Each row is a point on a landscape with many valleys, with its height.
A ball rolls from a point to the lowest of its 4 nearest points, and stops where none of them is lower. Distance is the straight distance between rows; heights are no part of it.
Q777: [104 121 146 139 140 135 157 125 150  90 115 115 135  96 134 145 159 149
 138 101]  (h 171)
Q137: [191 115 134  98 170 113 119 111 154  96 165 143 155 119 150 117 190 117
 175  56]  (h 427)
Q182: [156  96 142 136 125 147 116  81 154 109 145 108 127 140 181 124 168 124
 144  97]  (h 277)
Q800: [ 93  83 126 113 134 141 151 124 138 129 142  87 164  90 105 139 114 125
 170 133]  (h 279)
Q697: [ 72  72 122 154  91 160 161 140 116  78 171  55 140  93 103 118  93 140
 145 123]  (h 245)
Q451: [130 126 121  95 162  97 118 133 148 165 137 144 160 121 104 117 135 116
 137 130]  (h 309)
Q498: [152 160  58 114 113 178 131 165 146 135 177 125 126 179 182  85  85 155
  85 100]  (h 223)
Q977: [153 102 177 143 138 136 127 125 140  85  91 120 111 114 173 166 178 119
 146 101]  (h 302)
Q473: [ 97 137  84 157 164 127 139 145 176 163 138 105 118  99 139 143 167 152
 145 113]  (h 193)
Q195: [128  77 144 110 115 154 158 102 142  64 166 106 162 121 133 108 124 125
 133  98]  (h 281)
Q690: [122 145 156 142 139 127 160 140 128  58  95 157 126 118 135 145 150 144
  99  90]  (h 243)
Q287: [ 98 173 111 165 150  96 123 151 115 176  90 134 100 101  93 152 148 151
 135 155]  (h 273)
Q86: [132 153 101  93 171  97 136 152 129 108 150 175 169 129 101 119 120 126
  81 101]  (h 307)
Q467: [117  79 186 126 126 157 129 100 135  90 102  66 119  95 157 166 175 133
 174 129]  (h 294)
Q70: [ 83 104 112 176  73 160 166 117  95  94 151  61 104 110 121  99  85 163
 147 156]  (h 196)
Q830: [126 120 139 175 127 159 114 113 171 102 122  74 102 118 184 158 189 130
 156  85]  (h 227)
Q88: [119 178  51 100 126 148 128 173  83 194 139 138 130 121 109 102  34 128
 120 149]  (h 220)
Q8: [103 142 120 139 109 117 152 111  78 116  97 151 119 127  94 122  98 142
 117 154]  (h 199)
Q556: [119 152  92 107 185  98 123 161 157 159 150 151 156 115 105 132 138 130
 114 108]  (h 234)
Q526: [147 102 186 138 130 123 136 138 117  77  62 143 113 121 147 172 148 120
 130 130]  (h 371)
Q518: [113 162  84 106 120 222 130 206 119 201 188 121 140 122 160  99  74 129
 119 124]  (h 132)
Q974: [141 109 172 143  94 122 120  99  67 110  67 166 101 159 119 147 100 117
 115 180]  (h 433)
Q667: [110  56 151  98 134 151 154 134 139  80 173  73 180  74 111 129 126 111
 173 104]  (h 365)
Q998: [167 174 136 156 128 101  80 148 126 176 115 168  90 178 129 158 166 123
  75 170]  (h 155)
Q235: [146 149 174 149 120  86 141 183  96  94  50 159 108 122  97 190 130 122
 116 151]  (h 339)
Q670: [115  86 166  73 143 123 168 118 122  74 129 116 191  80  87 127 122 118
 178 117]  (h 428)
Q363: [124  96 112 133 152 144 130 120 185 138 162  79 148  99 156 136 171 135
 166  87]  (h 270)
Q100: [151 131 140 172 113 144 139 127  99  76  82 165  83 169 157 138 116 130
  82 136]  (h 311)
Q946: [ 89 121 114 149 140 134 136 116 139 160 113 109 119  99 127 144 146 153
 160 146]  (h 215)
Q881: [129 124 132 139 121 147 151 108 153  54 149 125 143 135 151 117 146 130
 113  70]  (h 175)
Q304: [ 71 126 136 189 111 157 171 134 114  88 108  64  99  72 116 150 137 166
 162 137]  (h 153)
Q733: [119 125 172 144 109 130 162 117  66  61  67 174 121 134 103 145 102 129
 107 142]  (h 333)
Q978: [116 129 117 179 127 150 127 112 149 134 115 113  83 134 171 134 154 146
 129 131]  (h 149)
Q711: [133 124  98 158  99 163 111 101 166 159 148  98  88 167 203 109 147 154
 130 124]  (h 189)
Q705: [140 102 160 159  99 140 120 102  90 117  81 154  86 163 154 141 113 124
 114 175]  (h 369)
Q748: [130 104 148 191 103 175 122 109 145  75 105  85  88 143 185 151 158 125
 140 109]  (h 195)
Q321: [109 129 136 131  82 126 155  87  50 101  81 162 114 136  90 118  78 130
 119 164]  (h 286)
Q175: [153 131 168 129 130 109 120 125 108 103  96 180 123 151 129 143 150 119
  92 135]  (h 293)
Q921: [158 160 164 138 142  95 129 166 121  82  88 184 122 138 121 161 163 125
  74 112]  (h 374)
Q447: [121 142  90  83 103 119 120 130  92 176 121 148 145 139  83 103  44 110
 127 152]  (h 313)
Q636: [123 102 173 158 118 157 140 119 141  61  98  94 111 112 166 161 159 128
 147 100]  (h 256)
Q169: [144 111 121 140 143 135 114  99 168 147 146 113 122 135 178 129 178 133
 146  95]  (h 232)
Q288: [200 104 190  79 141 104 107  90 111  82 133 175 143 141 124  99 170 105
 143 120]  (h 700)
Q201: [138 151 132 143 141 120 128 123 132 104 115 170 117 144 146 132 151 136
  83 107]  (h 299)
Q199: [ 84 111 102 162 127 153 161 163 159  71 174  73 145  91 114 120 130 144
 135  80]  (h 185)
Q596: [126 161 114 129 107  95  80 115 119 242 107 126  94 154 104 124 117 131
 136 188]  (h 429)
Q635: [188 106 176 144 138 104 100 145 134 115  79 147 104 143 164 181 178 109
 124 130]  (h 106)
Q19: [140  37 150  93  97 172 125 117 133 103 206  60 157 116 153 100 111 101
 173 116]  (h 275)
Q875: [ 92  97 131 169 100 157 140 121 154  68 145  57 118 112 148 124 155 143
 144  95]  (h 288)
Q171: [159 111 110 107 119 151 142 110 155  89 185 127 155 153 166  95 117 114
 110  72]  (h 191)
Q502: [161  79 127 109 148 145 122 111 166 103 188  78 159 104 160 119 167 114
 185  76]  (h 297)
Q428: [159  81 171  67 122 113 115  72 105 126 124 147 157 141 107  92 107 101
 157 156]  (h 552)
Q189: [120 208 118 122 138  74 108 152 102 146 113 166 136 127  50 143 128 133
  85 138]  (h 142)
Q13: [138 103 173 130 124 148 138 105 152  56 132  85 137  99 161 144 184 125
 165  76]  (h 300)
Q64: [157 151 142 150 158  93  81 145 157 182 112 151 105 134 143 160 204 123
 116 137]  (h 260)
Q198: [ 95 109 108 104 165 150 159 167 143 140 165 121 177  80  94 135 102  94
 149 108]  (h 119)
Q355: [140 154  48 132 129 173 123 169 170 171 179 107 115 159 191  98 101 156
 109 106]  (h 211)
Q786: [106 119  99 168  76 165 137 130 148  93 168  68 105 152 166  85 114 148
 123 121]  (h 148)
Q880: [134  81 142 133 100 152 131 108 154  47 184  72 156 129 155 103 143 112
 144  65]  (h 240)
Q361: [110 120  94 105 116 160 168 146 109 106 168 133 157 131 113 107  56 123
 112 124]  (h 163)
Q676: [113 145 114  89 182 108 117 173 145 184 146 142 182  90  64 127  97  78
 150 108]  (h 336)
Q278: [115 148 145 155 150 113 145 156 137 110  89 148 112 111 135 157 171 146
 118 112]  (h 167)
Q65: [148 165  98 113 130 116 115 126 119 125 147 184 117 178 152 102 121 148
  61 124]  (h 280)
Q919: [110 140 173 145 104 106 171 161  73  63  41 154 111  99  95 179 104 131
 134 146]  (h 285)
Q9: [186  95 137  62 127 122 109  96 132 150 156 155 149 169 153  76 114 109
 140 149]  (h 527)
Q884: [106 157 102 134 149  87 102 139 139 211 113 129 123 115  86 143 142 135
 141 155]  (h 284)
Q789: [120  90 105 128 113 155 131 109 164 144 166  86 128 134 163 117 129 139
 147 128]  (h 178)
Q639: [ 77 139 156 161 114 134 184 147  88  72  63 108 107  63 106 178 120 153
 161 138]  (h 180)
Q864: [139 126 163 110 136 104 131 113 114  99 107 171 146 132 115 126 145 126
 110 130]  (h 322)
Q615: [151 172  85  75 127 115 107 151 106 157 151 176 145 176 127  96  74 145
  74 146]  (h 258)
Q852: [175 144  99  90 183  95 116 143 157 133 174 170 166 136 143 109 158 114
 101  76]  (h 356)
Q90: [130 121 161 133 119 114 117 106 104 136  88 159 117 138 118 136 132 127
 122 164]  (h 75)
Q749: [179 118 102 107 179 121 117 125 176 140 188 128 155 124 164 118 177 107
 162  61]  (h 310)
Q348: [158 150 138 102 130  91  95 111 126 157 133 176 129 169 122 113 137 120
  89 150]  (h 321)
Q686: [ 94 184  56 187 162 122 150 152 125 164 129 111  90  93 135 122 128 176
 119 145]  (h 177)
Q942: [129 117 106  83 134 128  99 137 141 227 141 117 148 134 117 112  86  98
 164 157]  (h 269)
Q605: [122  98 113  86 113 133 121 108 119 186 131 125 151 140 115 107  72 114
 158 165]  (h 206)
Q263: [102 151 140 154  96 113 148 116  56 108  58 150 106 100  74 146  97 130
 135 158]  (h 289)
Q999: [127 109 155 166  93 167 128 101 144  38 132  89 121 144 172 127 160 117
 136  74]  (h 251)
Q81: [ 93  68 121 136  70 165 147 111 117 103 161  67 124 128 134 110  88 147
 145 148]  (h 201)
Q484: [141 118  98 143 113 157 124 118 180 107 194  90 143 152 180 104 140 117
 132  58]  (h 179)
Q166: [182 105 192 124 125 115 119 114 106  71  90 178 125 154 149 137 152 103
 103 124]  (h 421)
Q72: [100 138  69 134 127 157 171 152 115 140 162 114 129 117 116 111  72 141
 122 133]  (h 158)
Q346: [125  99 140 153  88 169 136  84 128  94 131 104 100 155 171 113 126 140
 123 134]  (h 164)
Q418: [136 112 198 130 120 101  93 118 100 144  54 129 116 123 100 167 139 106
 155 178]  (h 432)
Q118: [114 143 111 110  81 106 122  94  72 165  93 147 115 140  81 108  69 125
 132 173]  (h 335)
Q229: [104 146 117 171 129 124 134 123 103 146  94 143  90 119 124 140 128 150
 122 160]  (h 253)
Q297: [101 167  39 172 142 143 150 157 135 196 159  81  96 110 145 111 105 171
 138 154]  (h 172)
Q951: [121 178 108 163 139 105 126 138  85 143 106 163  92 140 113 131 122 148
  87 162]  (h 228)
Q601: [130  97 147  77 149 113 136 112 127 124 129 134 178 108  88 115 110 101
 164 130]  (h 498)
Q461: [109 125 145 175 137 144 137 140 150 109  89 103  95  98 160 168 172 147
 149 114]  (h 214)
Q679: [ 96 134 121 175 105 153 168 109  94  97 113 117 101 125 127 119 107 158
 123 153]  (h 257)
Q270: [107 181  74 116 134  90 115 149 100 182 118 141 132 114  64 125  84 127
 123 148]  (h 325)
Q992: [125 135 103  79 149 148 116 168 130 204 157 143 162 124 114 110  72  87
 139 136]  (h 236)
Q671: [126  67 126  82 120 164 130 120 134 169 164  91 159 120 138 117  92 100
 176 156]  (h 124)
Q272: [105 128 101 196  95 170 125 117 151 125 144  66  77 138 179 110 142 154
 138 138]  (h 165)
Q432: [140 131 208 107 121  88 140 149  93  74  61 171 136 111  92 164 132 113
 125 138]  (h 367)
Q92: [172 138 193 114 149  88 101 141 130 122  98 163 133 122 122 151 190 109
 132 130]  (h 354)
Q369: [108 139 100 136 125 135 153 118 120 118 134 140 118 141 129 112 106 153
 108 132]  (h 78)
Q488: [145  99 150  96 130 116 120  91 123 132 129 149 147 144 129 107 132 119
 134 144]  (h 439)
Q390: [139 131 104 138 155 136 143 135 182  90 177 109 160 120 156 123 160 122
 132  43]  (h 217)
Q619: [135 173 147 113 110  83  93 116 101 173 102 152 129 146  60 129 111 114
 103 161]  (h 366)
Q344: [152 166 168 133  92  90  68 105 108 210  90 132  99 155  67 148 121 101
 120 187]  (h 438)
Q433: [149 118 157 178 115 154 144 135 134  41  76 128  97 144 168 158 142 121
 121  97]  (h 210)
Q527: [154 214 132 144 137  90  96 164 108 136 120 181 108 156  91 160 150 127
  50 157]  (h 102)
Q14: [117  75 131  90 148 169 137 146 144 154 186  98 174  89 121 121 107  81
 179 121]  (h 66)
Q221: [123  89 191 125 134 131 129 131 120  96  53 100 101  93 152 188 158 123
 172 147]  (h 375)
Q756: [116 182  84 148 156 102 124 149 126 151 131 153 106 128 123 127 136 156
  90 134]  (h 237)
Q585: [147 100 183 133 108 133 138 102  89  70  81 173 116 149 135 139 122 118
 105 146]  (h 474)
Q855: [123 139 184  96 122  75 108 113 108 138  84 139 153 105  52 136 123 109
 153 139]  (h 510)
Q568: [105 149  90 111 157 114 149 152 123 138 142 150 154 114  87 122  93 130
 113 121]  (h 278)
Q959: [ 79  95 146 175  98 165 154 102 109  99 106  69  98  98 130 148 134 152
 161 157]  (h 125)
Q437: [ 98  96 120 151 109 150 145 164 163  32 191  68 164 110 128 102 131 113
 130  41]  (h 198)
Q823: [175 133 151  61 133  85  93 116 120 166 149 166 160 166  90  88  97  96
 121 148]  (h 494)
Q2: [123 135 129  88 120 100 127 107  96 132 119 166 152 149  85 107  85 115
 108 143]  (h 224)
Q74: [ 98 146  85 200 122 156 141 133 163 114 149  78  89 124 158 114 152 158
 128 113]  (h 168)
Q245: [153 153 126 152 121 114  98 127 114 157 112 171  88 175 156 135 143 137
  81 159]  (h 203)
Q534: [ 91 117 161 133 146 118 134 137 141 143  80 103 119  73 127 174 171 141
 182 135]  (h 261)
Q246: [121 156 143 102 150  77 123 138 121 129 109 163 164 116  66 132 134 121
 115 122]  (h 301)
Q821: [157 168 150 130 108  99  88 120 100 159 114 182 106 180 111 131 134 119
  73 176]  (h 246)
Q468: [135 190  86 133 111 102 107 131  81 173 123 162  97 166 125 107  98 158
  79 177]  (h 209)
Q854: [167 119 153 160 147 131 104 125 159 113  98 119 101 129 193 172 195 116
 152  87]  (h 328)
Q858: [135 135 114 126 143 113 123 116 141 150 133 153 122 146 145 119 145 137
 107 132]  (h 250)
Q967: [136 168 102 180 121 140 135 122  97 130 111 148  65 161 169 109 109 160
  87 158]  (h 242)
Q444: [136 116 168  87 148 102 147 116 122  88 117 158 172 111 100 119 141 122
 135 115]  (h 338)
Q947: [120 172  88  80 126 102 120 149  90 149 130 164 156 130  60 114  45 104
 103 132]  (h 295)
Q750: [118 111  85 116 174 150 139 162 181 173 181 106 152  98 145 128 135 109
 146 102]  (h 137)
Q309: [133 164 126 190 147 130 139 166 140  85  85 146  87 128 158 159 157 141
 101  90]  (h 130)
Q668: [104  82 160 102 142 130 135  99 136 123 115  85 153  84 118 147 154 132
 189 138]  (h 332)
Q922: [ 94 143 133 123 146 107 162 136 119  98 105 149 149 101  89 138 133 147
 126 111]  (h 268)
Q125: [139  72 165  94 143 140 144 106 144  66 154  75 158  81 134 131 174 127
 189  98]  (h 323)
Q244: [165 119 187 110 114 101  95  99 102 135  99 172 127 162 117 124 140 103
 113 171]  (h 320)
Q191: [145 192  87  66 141 111  94 176 102 156 160 187 160 148  92 110  51 111
  74 134]  (h 276)
Q607: [143 105  98 109 135 150 135 134 165 138 183 111 151 137 161 108 126 119
 130  95]  (h 145)
Q209: [109 142 143 199 107 164 135 147 167  51 109  66 101 112 170 156 184 129
 154  71]  (h 247)
Q56: [104  50 134 121 105 166 123 107 147 136 174  34 131 108 152 124 131 130
 175 142]  (h 267)
Q494: [115 115 115 159 110 158 146 108 144  97 142 110 113 139 156 113 135 147
 117 115]  (h 120)
Q335: [136 144 113 157 152 122 117 125 159 142 124 140 109 136 172 141 178 138
 113  97]  (h 186)
Q735: [173 128 107  95 161  99  90 119 160 184 163 152 139 154 159 109 164 119
 128 124]  (h 306)
Q752: [183  89 199 127 124 119 107 111 102  91  76 158 113 152 149 157 151 102
 125 152]  (h 314)
Q436: [141 148 114 159 124 140 126 117 127 113 124 158  84 170 177 114 135 144
  84 123]  (h 263)
Q674: [165 107 186 116 139 133 134 109 133  49 106 135 133 113 165 144 177 115
 154  81]  (h 370)
Q960: [132 166 132  82 142  70  98 140 122 176 124 140 166 116  27 124  84  94
 122 122]  (h 364)
Q296: [117  80 114 116  97 190 140 157 135 146 194  84 143 124 147 106  79 115
 145 125]  (h 187)
Q274: [101  67 162 113 109 152 144  79 112 103 124  85 145 105 117 136 121 132
 166 153]  (h 259)
Q45: [105 118  83 168 119 155 124 120 165 183 144  78  85 131 173 127 142 163
 154 148]  (h 176)
Q145: [133 164  53 169 100 168 119 138 168 147 167  86  87 173 199  88 130 164
 116 110]  (h 200)
Q791: [131 100 100 110 144 134 113 118 164 197 154 104 131 131 156 117 132 127
 160 144]  (h 207)
Q836: [136 207 139 146 145  85 120 177 101 110 100 182 119 130  79 164 148 136
  62 138]  (h 100)
Q582: [147 140 142  84 126  81  89 115 124 193 125 134 157 136  59 107  83  94
 145 145]  (h 378)
Q329: [125 206  76 114 103  83  96 136  77 183 111 142 112 127  55 116  73 128
 100 160]  (h 329)
Q831: [113 103 170 121  87 125 116  73  65 132  63 138 115 133  96 138  99 114
 150 182]  (h 476)
Q610: [115 126  97 116 175 126 148 154 167 134 154 125 160 101 120 130 138 128
 130  96]  (h 173)
Q489: [108 176  58 168 175 130 142 161 181 128 153 119 121 108 147 129 162 162
 107  74]  (h 212)
Q60: [112 174 125 132 155  84 121 153 126 140 110 160 132 119  91 144 153 144
  96 131]  (h 192)
Q159: [146 150 158 150 142  98 108 156 127 137  87 160 104 136 122 166 169 124
 103 146]  (h 160)
Q240: [116 173  73 138 113 113 114 126  88 202 113 136  95 142 122 111  90 156
 121 179]  (h 194)
Q504: [134 137  66 119 127 147 115 142 160 205 158 122 110 157 179 105 114 156
 122 140]  (h 218)
Q698: [ 86  98 100 173  92 167 140 117 137 142 153  53  96 118 147 115 115 162
 156 156]  (h 181)
Q838: [142 202 113 165 160  98 113 176 123 122 115 175 101 138 123 157 168 146
  58 117]  (h 64)
Q911: [117 158  60 119 133 125 119 150 124 202 145 131 121 143 129 113  90 146
 123 156]  (h 208)
Q882: [153 111 146 172 106 157 123 102 125  81 100 136  84 164 181 137 139 123
 109 119]  (h 264)
Q535: [133 148  87  84 141 120 123 155 122 166 155 164 148 154 121 106  78 125
 100 139]  (h 239)
Q760: [112 140 131 154 164  99  95 146 163 196  97 122 107 100 136 167 198 138
 156 145]  (h 292)
Q431: [ 84  74 141 145  92 165 126  80 113 140 120  61  99 113 142 144 126 146
 173 180]  (h 68)
Q16: [135 115 142 136  90 162 155  93 125  34 147 135 132 163 155  97 114 130
  91  86]  (h 254)
Q421: [103 150 106 174 140 139 154 142 172  67 145  98 131 111 143 125 167 149
 120  63]  (h 202)
Q10: [136  83 175 115 127 142 131  86 126  96 112 118 137 114 146 138 157 126
 153 130]  (h 383)
Q448: [120 136  79 138 134 155 152 142 159 107 175 119 131 136 147 108 110 138
 103  92]  (h 174)
Q97: [111 117 131 106 102 133 165  97  85  89 119 154 148 140 103 109  79 135
 113 141]  (h 282)
Q256: [134 149 131 140  95 112 106 110  81 163  93 161  90 166 116 123 107 130
 102 188]  (h 252)
Q61: [159 123 163  79 155  82 104 115 130 138 131 154 168 126  83 109 139 103
 144 133]  (h 495)
Q819: [114 118 147 147 102 151 158  96  93  67 105 144 114 140 133 119 107 141
 104 134]  (h 274)
Q543: [142 131 135 194 124 154 132 145 144  76  78 118  80 139 175 158 152 125
 123 102]  (h 157)
Q613: [197 106 201 121 127  94 130 156 113  50  71 167 121 138 152 174 151 101
 124 120]  (h 523)
Q659: [149 109 189 139 112 110 119 133  90  97  53 159 109 138 113 173 123 115
 126 166]  (h 447)
Q558: [155 133 150  83 135  90 126 108 109  99 137 187 160 157 106 101 119 115
  86 123]  (h 95)
Q637: [ 84 146  64 142 175 158 157 192 163 165 180 108 146  82 112 134 111 125
 135 102]  (h 134)
Q351: [155 114  97  94 129 139 124 122 150 164 163 138 142 162 169  98 114 131
 120 124]  (h 188)
Q560: [132 154 133  73 133  81 116 132 100 138 124 165 175 130  41 113  77  97
 112 125]  (h 319)
Q691: [ 88  98  92 158  83 164 154 150 129 116 181  62 117 121 138  96  85 150
 140 135]  (h 169)
Q954: [116 153 116 108 132  82  97 128 123 197 116 134 141 126  61 123 102 114
 135 147]  (h 317)
Q215: [123 214 100 154 104  82  86 132  90 203  95 130  92 111  44 141 112 123
 114 173]  (h 326)
Q314: [153 132 183 137 130 107 147 161 108  56  67 175 115 132 132 169 138 121
 100 118]  (h 437)
Q239: [118 162  58 146 171 140 141 161 173 126 176 126 132 128 150 119 133 142
  99  71]  (h 197)
Q621: [148 188 161 143 132  86  93 157 129 172  92 152 114 138  78 169 165 115
 100 165]  (h 255)
Q680: [114 141  99  78 108 129 150 132  75 123 130 164 157 136  77 108  34 110
 110 137]  (h 312)
Q438: [155 109 148 100 149 107 107 102 142 146 133 149 142 135 137 114 162 120
 139 129]  (h 340)
Q154: [170 144 142 132 172  94 101 132 167 146 130 145 130 119 164 148 213 125
 139  82]  (h 298)
Q776: [139 141 149 115 122  89  90 107 120 185 109 152 121 156 100 123 131 118
 122 169]  (h 381)
Q731: [180 126 135  79 155  93 117 114 133 116 161 178 161 149 126  96 149 109
 113 102]  (h 327)
Q657: [120 132 110  90 180 114 102 166 161 220 149 125 166  95  92 125 106  83
 170 129]  (h 316)
Q681: [ 92 107 170 141 119 147 165 114 113  73  90 116 127  97 120 152 135 147
 144 128]  (h 69)
Q6: [148 118 162 147 132 138 133 116 132  79  99 149 114 135 161 144 160 124
 117  99]  (h 304)
Q771: [140  87 170  84 153 123 138  98 134  97 125 114 161  92 123 125 160 121
 183 123]  (h 435)
Q267: [122 121 127 114 146 117 148 118 134 109 130 150 151 123 118 120 130 132
 120 118]  (h 161)
Q407: [118 106 161 143 146 143 129 120 169 110 111  80 119  84 167 166 197 140
 179  93]  (h 249)
Q376: [152 165 108  56 113 115  78 154 112 210 140 153 152 158  83  98  47  95
 115 146]  (h 296)
Q446: [120  88 149 134 107 149 119  77 124 142 113 109 105 137 167 134 135 137
 148 161]  (h 150)
Q739: [114 154  81 154 136 113 108 127 133 212 126 129  86 139 147 123 132 157
 127 169]  (h 205)
Q842: [173  90 111  99 114 157 118 109 160 145 188 107 141 158 192  93 129 118
 148 104]  (h 182)
Q589: [139 137 141 121 107 127 145 101  90  73 119 188 120 173 133 105 102 135
  65 128]  (h 216)
Q507: [116 130 162 111 157  95 122 130 142 144  97 134 142  93 104 147 168 130
 160 131]  (h 324)
Q563: [165 156 136 166 117 112 110 147  90 126  89 177  76 179 134 150 125 128
  65 169]  (h 262)
Q435: [162 156  99  84 156  99 104 143 140 153 164 175 152 159 131 103 127 120
  84 115]  (h 290)
Q797: [135 102 121  77 141 141 131 132 136 159 158 137 165 132 126 102  85  95
 144 135]  (h 166)
Q36: [100 120  63 128 142 149 122 156 161 232 152  92 123 113 143 127 108 135
 173 156]  (h 231)
Q627: [127 102 117 117 149 144 155 139 170  89 176 104 169 101 127 122 142 119
 140  74]  (h 225)
Q742: [177 127 187  89 150  99 136 117 122  62 122 179 154 122 127 116 170 116
 122  94]  (h 531)
Q143: [161 170 149 112 147  76  80 129 146 185 132 150 138 149  95 128 170 109
 105 156]  (h 346)
Q67: [124  99 125  86 134 194 128 164 143 203 187 107 163 105 149 108  93  87
 168 135]  (h 104)
Q743: [195 167 186 112 141  85  89 137 133 137 120 173 133 151 104 143 189  97
  94 143]  (h 547)
Q398: [101 112  98 116 144 162 165 162 144 123 180 115 161 108 120 118  92 115
 126 104]  (h 135)
Q508: [113 106 138 182  96 175 140 100 113 107 102  98  74 136 161 134 120 144
 134 161]  (h 190)
Q106: [126 201 156 150 113  80 115 159  91 153  61 140 107 105  45 176 131 119
 120 156]  (h 305)
Q737: [137 144 103  80 165 105 113 160 136 168 154 157 171 130  93 115  96  97
 116 124]  (h 283)
Q3: [114 137 183 105 127 106 168 124  92  54  85 177 157 110  90 136 124 132
 115 114]  (h 85)
Q31: [153  81 147 133  71 161 106  79 139  67 180  70 132 168 191  92 140 114
 148  84]  (h 265)
Q27: [ 90 155  81 113 161 191 139 201 149 191 199 126 147  86 139 121  94 101
 125 101]  (h 116)
Q312: [165  74 147  83 121 141 141  82 127  86 163 131 158 144 148  93 118 111
 140 119]  (h 315)
Q134: [149 179 136 106 144  78  96 135 120 145 133 177 143 155  91 128 143 125
  75 142]  (h 248)
Q419: [104  80 121  98  86 167 162 122 100 127 161 106 161 118 107 109  53 110
 147 144]  (h 222)
Q228: [100 180  60 160 133 110 143 135  89 178 119 120 105 100 103 120  95 155
 131 162]  (h 184)
Q941: [108 194  70 202 175 128 136 165 167 139 124 113  83 108 159 137 177 168
 110  98]  (h 233)
Q541: [111 112 124 142 130 126 117 104 137 171 110 123 108 126 142 139 148 142
 144 157]  (h 219)
Q961: [116  93 110 125  95 176 155 150 138  88 193  93 147 140 140  94  83 122
 115  98]  (h 162)
Q131: [101 101 130 136  86 158 163  90  96  95 129 118 123 140 129 113  89 146
 129 153]  (h 303)
Q754: [ 98 134 112 152 108 120 124 100  93 182  94 127  94 125 119 131 111 140
 148 181]  (h 266)
Q629: [109 108 157 125 110 130 150  90  92 100  96 148 133 128 111 130 111 133
 127 148]  (h 113)
Q656: [133 122  93 132 160 119 104 123 177 190 150 120 123 133 166 129 167 137
 139 117]  (h 244)
Q5: [144 193 160 118 116  76  78 119 128 199 105 132 125 136  32 144 126 109
 111 154]  (h 436)
Q357: [156 131  80  91 157 158 121 165 164 182 188 138 146 142 177 105 113 110
 113  97]  (h 229)
Q333: [ 97  96 152 117 121 140 182 121 128  52 135 109 168  94 100 128 116 144
 138 100]  (h 330)
Q50: [ 89 128  67 141 145 155 165 168 140 144 167 103 142  94 109 129  94 135
 137 123]  (h 146)
Q338: [135 128 111 115 127 115 100 111 142 204 130 140 112 160 149 116 135 140
 125 165]  (h 235)
Q391: [146 106 156 124  97 149 142  82 111  81 124 160 117 169 163 107 114 131
  95 131]  (h 114)
Q52: [155 100 121 102 100 157 140  95 141  98 166 128 140 169 174  91 107 131
 116 107]  (h 241)
Q62: [ 94 127  75 151 125 147 157 135 132 158 152  97 113 117 128 121  97 156
 145 143]  (h 159)
Q243: [112  65 130 118 108 159 141 110 146 101 174  76 154 115 136 116 115 127
 149 118]  (h 221)
Q386: [110 113 179 130 132 115 130 124 115 122  70 128 121 103 120 165 152 127
 157 147]  (h 318)
Q194: [123 167  85 164 132 127 120 126 120 175 126 140  81 150 158 111 123 162
 100 159]  (h 213)
Q561: [129  94 144 130 128 146 138 120 170  59 167  67 159  97 150 128 171 126
 164  60]  (h 272)
Q886: [126 103 145 185  79 173  95  94 153  76 139  52 104 156 196 132 172 112
 159  90]  (h 226)
Q420: [ 82  83 164 126 133 150 140 121 151  96 127  37 129  68 138 162 175 148
 185 115]  (h 287)
Q844: [140 117  88 125 128 139 101 115 169 215 146 113 104 156 185 117 148 148
 139 145]  (h 230)
Q11: [ 74 159  74 180 164 122 156 154 151 174 119  89 105  70 118 153 155 174
 162 135]  (h 183)
Q218: [115 147 162 136  95  99 111 117  84 154  60 144 110 119  66 150 115 116
 136 166]  (h 357)
Q299: [160 101 177 159 127 153 118 127 151  57  85  72  97 125 201 186 179 105
 173  79]  (h 331)
Q176: [161  88 205  90 122 114 120  80  89  84  95 161 143 135 115 118 132 106
 142 155]  (h 704)
Q655: [114 104  98 106 148 154 148 151 155 161 173 115 154 111 129 119 100 112
 143 123]  (h 112)
Q948: [176 177 113  74 130  85  82 138 126 160 165 184 144 189 124 101 113 125
  58 146]  (h 291)
Q322: [ 73  79 147 140 110 148 163 127 137  74 140  56 146  76 110 144 143 156
 165 111]  (h 271)
Q382: [100 166  98 113 152  83 116 155 126 177 115 135 154 100  51 134 113 125
 136 124]  (h 308)
Q945: [168 151 132  92 117  92  76 112 126 202 137 160 125 186 124  99 122 124
 102 175]  (h 368)
Q234: [106 112 153 102  98 112 131  80  83 124  87 145 147 122  75 123  91 118
 147 154]  (h 337)
Q660: [159 158 130 182 145 111 116 168 123 112  81 162  82 146 151 165 157 135
  84 125]  (h 101)
Q794: [120 158 118 122 131 107 136 121  97 111 122 175 127 148 102 119 106 141
  81 136]  (h 128)
Q587: [102  88 106 117 151 142 126 125 162 182 147  83 145  99 134 135 137 129
 183 139]  (h 238)
Q793: [ 65 114  94 175 126 149 169 150 144 112 149  59 125  77 105 134 129 163
 158 121]  (h 170)
Q753: [122 114 139 108 122 138 170 105 115  60 136 157 159 133 114 109 108 132
  98 104]  (h 334)
Q888: [ 96 111 101 115  89 202 160 179  95 146 188  98 141 116 129  99  47 121
 130 131]  (h 204)

Call two points neighbours if one is among the 4 nearest of the other. Go from one point of each pair to the other, from neighbour to neighbour, staying as low as possible. Name the highest point that can't be avoided.
Q267, Q681 | Q346
Q681, Q838 | Q777
Q681, Q431 | Q959
Q681, Q90 | Q629

Two balls start at each pair of points below. Name the first point that both come to, or write -.
Q526, Q433 | Q543
Q13, Q6 | Q543
Q154, Q749 | Q494
Q31, Q81 | -

Write out the way that a ball takes from each point below.
Q667 | Q243, Q789, Q494, Q369
Q209 | Q748, Q543, Q309, Q660, Q838
Q697 | Q691, Q786, Q494, Q369
Q690 | Q278, Q309, Q660, Q838
